Points on a hilly landscape, in no order, each with its height.
From any point a ball takes the steepest step (drop divided by distance) to one of its 2 nearest points. It stops when none of these is lower. Distance is the straight distance between rows; heights are no part of it.
<283> (h 3.37): [-12  -7 -14  -9  10  21  -6 -15 -21 -21   0  -6  26  -5  19  10   7 -18
 -25  -4]
<667> (h 1.95): [  9  13   5 -25  18  -3   2   9 -13  26  32  14  -7  10 -30   8  -7  -5
 -16   7]
<614> (h 5.07): [ -8  27  -4  14 -25   6 -19   0 -12 -19   3 -29  13   6   9   1  -7   3
 -21 -13]
<290> (h 3.98): [ 17  -2  29  30 -30  -7  15  13  22 -14 -11   1 -17  -3   9  -5  16   2
  15 -25]
<35> (h 3.51): [ 31  -2  -6 -24  26   0  53  12  -5  10   4  -1 -12  -3 -10  -5  18   3
   8  19]
<79> (h 3.10): [ 10  -7 -12 -19  26   0  26  10 -12   9   9  -8  -3  -1  -2  -3  -1   1
  -2  17]
<120> (h 6.34): [  5 -14  10  31  22   3 -17 -27   8  17 -27   2  -9  -2 -15  -6 -18 -12
  15  24]
<534> (h 3.81): [ 34  -4 -20 -24   1 -27  -5   4  16   6   3  15 -24   1 -22 -21  13  -7
   5  -4]
<202> (h 3.94): [ 29  10  11 -30  17 -15  50  17  -5  -8  -8   1  -5  14  -8  -5  15   4
   0   0]
<361> (h 5.26): [-17   6   0  17 -28  16  -6  -6 -11 -20  13  -9  14 -26  15  -6  -8 -19
  10   5]
<451> (h 4.45): [ 23  29  21 -12   9   3  33  -1   5  13  -9   6   9  26 -12  -2   4   2
  -4  15]
<429> (h 5.63): [ -7  24  21 -25   3  -5 -11 -15  -4   4 -11  21  21  21 -25 -11 -16 -12
 -17   6]
<745> (h 8.08): [-35   0 -30  -7   5  20  -7  -1   7   5  34  19  11 -19  21  16  -3   4
   8  13]
<751> (h 3.82): [ 37  28   6 -10  23  -7  43  -6   9   7 -24  -1  15  20  -3  -7   6  -3
  16  30]
<105> (h 2.66): [  7 -27  -6  -7 -13 -16 -12  -7   8   3 -22   9 -24 -13 -16 -10  26   2
   0 -17]
<929> (h 5.01): [-15  20  20   7 -20  11  -6   7  -6 -22  13   2  19 -12  10  -9 -26  -7
  15  10]
<396> (h 7.54): [ -2  -1 -12   3  38 -18  -5   5  -1   7  10   5  17  11   8   1 -31 -13
  12  22]
<435> (h 5.51): [ 22  -1  28  46  -4  13   5  -4  23   9 -23 -11 -18   8  -9  10  18   1
  -4 -13]
<942> (h 4.73): [  0  19  40  23 -21  10   8  14  10 -16   2   5   4   0   6  -9 -22   7
  21   6]
<328> (h 7.98): [-25  -4 -26   0  24   1   7  17  -1  -1  40  18  16 -13  21  22 -21  -5
  19   7]
<837> (h 3.71): [  7   9  13   5 -36 -16   8  15   9 -33  -3  -2 -12  -9   8 -13   6   2
  16 -27]
<685> (h 2.61): [  7  -2   4 -13   2  27   6 -16 -25 -11   1  -2   8  -7  -5   7   6 -25
 -31   4]
<86> (h 2.88): [-18 -13   1   6 -50   7   9  15  -7  -4   6 -11 -12 -30   6   2  26  16
   7 -20]
<347> (h 4.80): [-25   5 -27 -15  12  -4 -22   1   6 -18  14  10  24   9  21  11  -5  15
   9 -10]
<632> (h 2.27): [-14 -14 -17  19 -27  11  -8  -5 -18   4  15 -26  -2 -19  10  15   7 -12
  -7 -15]
<505> (h 4.05): [ -1 -11 -26 -25  39 -15 -18   1   1   9  16  13   2  19  -1  14  -1   5
  -4 -10]
<827> (h 4.98): [  1  21   1 -29   0 -27  16  11  -9 -16  -8  -2  24  21   0 -13 -12  -5
 -19  -5]
<129> (h 2.48): [-13  -3   2 -30  24  -8   2  -7 -14 -20  -1  19  30  11  11   6 -11 -21
  -2   2]
<706> (h 2.82): [  9   3   7  12 -20  47   2 -15  10  10   1  12 -10 -22 -19   1  26   0
 -20  14]
<878> (h 7.20): [ -5   6   3   2  25 -26 -16  11   2   0  -5  -6  15  23   6 -10 -34   7
  14   7]
<67> (h 2.65): [ 25  11  -1 -21  31 -29  22   0  -1  -5 -29   3  10  16 -10 -21  -5  -5
  14  23]
<461> (h 1.24): [  1   0   8 -31   8   2 -12   4  -6  13  26  15 -24   0 -24   3   7   7
  -7  -7]
<399> (h 5.46): [-17  13 -22  22 -31  13 -12  -9 -11 -26   2 -32  23 -14  21  -5   4 -14
  -6  -3]
<776> (h 6.42): [-18   6 -27  19 -49  -7 -28 -10  10  20   4  -4 -11 -14  -6  -4  23   7
  10   9]
<658> (h 4.41): [-20 -22 -27 -17  15  -2  -7   1   4 -12  -3   5  10  -1  25   6   9  19
   2 -14]
<216> (h 6.20): [-23 -14 -18   3 -29 -21 -36  -7  11  16  -5   5 -12 -10  -4  -1  24  17
  15 -12]
<84> (h 5.84): [ 25  11  22  35   5  21   1 -12  10  16 -10  -9 -11  17 -11   8  -4   0
  -6   8]
<94> (h 2.04): [-24  -1  -3 -14   8   2 -36 -13  -7 -11  11   8  -2   6  -1  22  10   6
 -13 -32]
<407> (h 3.12): [-19  -6  21  -6 -30  12   3   8  -2 -22  -2   7 -12 -30  -4  -6  21  16
   1 -20]
<789> (h 6.27): [ 14 -32 -12  22  -7 -22 -16 -14   6  26 -15   3 -24  -6 -11   0  -6 -18
  11   2]
<491> (h 2.96): [ 12 -11 -14  15 -10  17  -7  -8 -12  18  11 -22 -16  -4  -7  13   2  -9
 -25 -10]
<880> (h 6.67): [ -4 -34  -4  32  -7  -2 -17 -12   2  25 -26  -6 -10 -14 -13   8   8  -4
  -2   3]
<515> (h 3.23): [  7  -5  19   8 -16  26  12  -4  12   5  -6  16 -17 -19 -11 -10  12   8
   7  13]
<934> (h 3.41): [-24  -1  -2  -7  15   6  -7  -3  -4 -27   4  14  36  -1  26   4 -20 -10
  13   9]
<20> (h 3.87): [-26   4   7  -7  23  14 -29   1  -6  19  11  -4   0  17   1  15  -9  32
 -16  -4]
<926> (h 5.23): [-27  15  -5 -29  18 -11 -24   8  12 -11  17  37  27   9   2  -1  -8  17
  14   2]
<602> (h 1.76): [ -7  11  17   1 -12  18 -15 -22  -3 -29  -9  22  20 -22  -3 -15  -6 -29
   5  23]
<840> (h 8.17): [-47  -2 -27  14 -12   5 -14  -2  14   4  28  21   9 -16  20  26 -12   6
  33   2]
<790> (h 4.42): [ 16  12   7 -32   0 -28  31  26 -11 -18   4  -2   1  16  -3  -6   2  -1
 -14 -19]
<70> (h 1.94): [ 13 -20   4 -24   2  -3   2   1   5  14   3  15 -40  -7 -24  -5  21  11
   0 -14]
<375> (h 3.96): [  2  26   5  -9 -11   1   9  24  -2  -7   5 -13  11  16   9  -9  -9  28
 -15  -2]
<385> (h 6.84): [ 16  17  16   7   5 -15   1   6   2  -7 -16  -6   7  23  -3 -11 -23   0
   4   4]
<242> (h 6.62): [-12   5 -30  37 -38   1 -20 -13   9  27   5  -5  -7 -19   4   2  -5 -13
   6  23]
<175> (h 2.28): [-10  -4  -9   8 -25  34 -23 -24   1  12   6   5  -7 -34 -26   9  31 -10
 -24   6]
<260> (h 3.97): [-17 -24  -8  -5  28   8  -1 -10 -13 -16 -17  -7  10  -1  17   8   8   3
 -12  -9]
<576> (h 4.83): [ -6 -24 -43 -12  13 -20 -12   8   4  11  10 -14  -2   9  19   8   7  15
  -1 -22]
<736> (h 4.91): [34 26 33  1 11 -3 29  4 14 17  0 -4 -9 34  6  6 25  0 -7 -1]
<116> (h 1.80): [  2  -3  13 -13  19  20  28  -9 -35  -2  -5 -20   4   9  -1  16   0  -9
 -28   0]
<93> (h 4.48): [ -2  17  46  25  -6   1  17  15   9 -18 -19  -5  -5  11   5  -2 -12  27
  14  -5]
<229> (h 5.24): [ 31   7  35  28   2   7  21   3  21  14   0  -8 -22  18  14   4  25  -7
   5  -8]
<431> (h 5.02): [ 13  21  23 -16   8   6  18 -16  -6   8 -12  16  18  18 -22  -7 -13 -21
  -9  23]
<293> (h 3.27): [ 13  -9  -3  15  19  21  12 -12 -14  24   0 -24 -14   5  -6  12  -8  -2
 -15  12]
<477> (h 5.90): [ -8 -12   1  22  13  14  -8 -14   0   6  -7  -3   4  -9   7  -2 -20 -10
   8  23]
<146> (h 5.93): [ -2 -11  -8   4 -27 -28 -17  12  12   5  -2  -8 -22  -4  -1 -11   5  17
  18 -24]
<303> (h 3.06): [ 16 -11 -20  -8  12 -16  -2   6  13  23  12  12 -23  -6 -14 -10  -1  -2
   8  12]
<46> (h 2.87): [-16 -14   8 -11   4   4 -12 -17   6 -25  -8  32   8 -24   5 -15   0 -19
  23  12]
<455> (h 3.50): [18  7  5 -7  0  9 27 21 -6  2 16 -8 -3  6 -3 -2 -5  8 -4  5]
<931> (h 7.82): [-14 -12 -18  -2  48   0  15   2  -5   1  14  13  22   3  19  21 -26 -10
  18  17]
<739> (h 5.79): [  2  25   5 -26  -3 -26 -12 -10   0 -18 -23   9  20  23  -9 -18  -6  -2
 -27  -4]
<725> (h 6.37): [ 28  26  14  29   3   2  -3  -6   9  13 -13 -10  10  36  -7  -2 -28  -6
  -3  16]
<410> (h 5.27): [ 18 -21 -31 -11   1 -20   7  19  -3  15  10 -25 -20   5   4  -2   5  10
  -6 -21]
<527> (h 2.64): [  2 -13 -19  12 -46  -5  14   9  -8   2  13 -19 -11 -19  11   1  13  -8
   9 -12]
<872> (h 4.22): [  8   6  40  31 -14  -5   1  17  14  -6  -8  -6 -25  10  -4   4  -7  20
  11 -26]
<428> (h 0.96): [ -2   2   3 -27  36 -22  14  -6 -10 -13 -20  13  29  13   2 -12 -14 -18
  12  22]
<680> (h 3.42): [ -7   2  32  -9 -18  -6  16  20  -1 -32  -3   6 -16 -11   1  -9   3  19
   8 -20]
<698> (h 1.68): [-16 -13  -2  11 -25  17 -19  -7   0   1  -8 -10  -5 -27 -16  10  28  -1
 -17 -16]
<166> (h 3.11): [ -8  -3 -11 -14  20   5 -24  -8  -9   8   9  -4   4  14   4  12   0   6
 -22  -9]
<604> (h 5.58): [ -8 -16 -12  17 -10  -2  -7  -2   7   0 -10  -5   6 -17  17 -14  -9   0
  14  11]
<747> (h 5.64): [ 25  -7 -11   6 -21 -18   9  17   7   2   5 -20 -20   5   3  -5   4   4
   4 -26]
<255> (h 4.54): [ -2  17 -11  12 -13  -4 -14  16   0 -10  -5 -36   8  13  19  -7 -12  29
 -19 -12]
<301> (h 2.52): [ -3  -8 -10  -3  27  24  13 -11 -26  10   2 -25  11   5  13  13  -8  -3
 -22  16]
<438> (h 5.86): [ 18 -20  -8  30 -20  -9   5  -3  12  12 -17  -5 -11  -8   3  -9  -8 -12
  17   6]
<730> (h 2.51): [ 17  14 -14 -10  26 -12   7  17  -1  26  25  16  -8  -1 -23  -7  -7  -1
  -3  24]
<200> (h 3.54): [ -5  -9  20  -8   6  12   2  -9   0 -10 -16  15  -5 -14  -7 -16   1   1
  11  12]
<570> (h 1.01): [-32 -22   9   5   1  11 -31  -8  -2  -6  -5   3  -5 -19 -12  21  21   1
 -12 -29]

Call two points neighbours if one is among the 2 nearest of the other. Go from one point of each pair to the other, from neighbour to neighbour, staying as low as possible. Name the highest point that can't be avoided.
<116> / <79> => <399>
<116> / <632> => <293>
<116> / <570> => <576>
<632> / <604> => <242>
<570> / <461> => <146>
<428> / <632> => <347>
<570> / <602> => <200>

Where does a ball stop that starts at each point below?
<328> => <428>
<776> => <116>
<361> => <632>
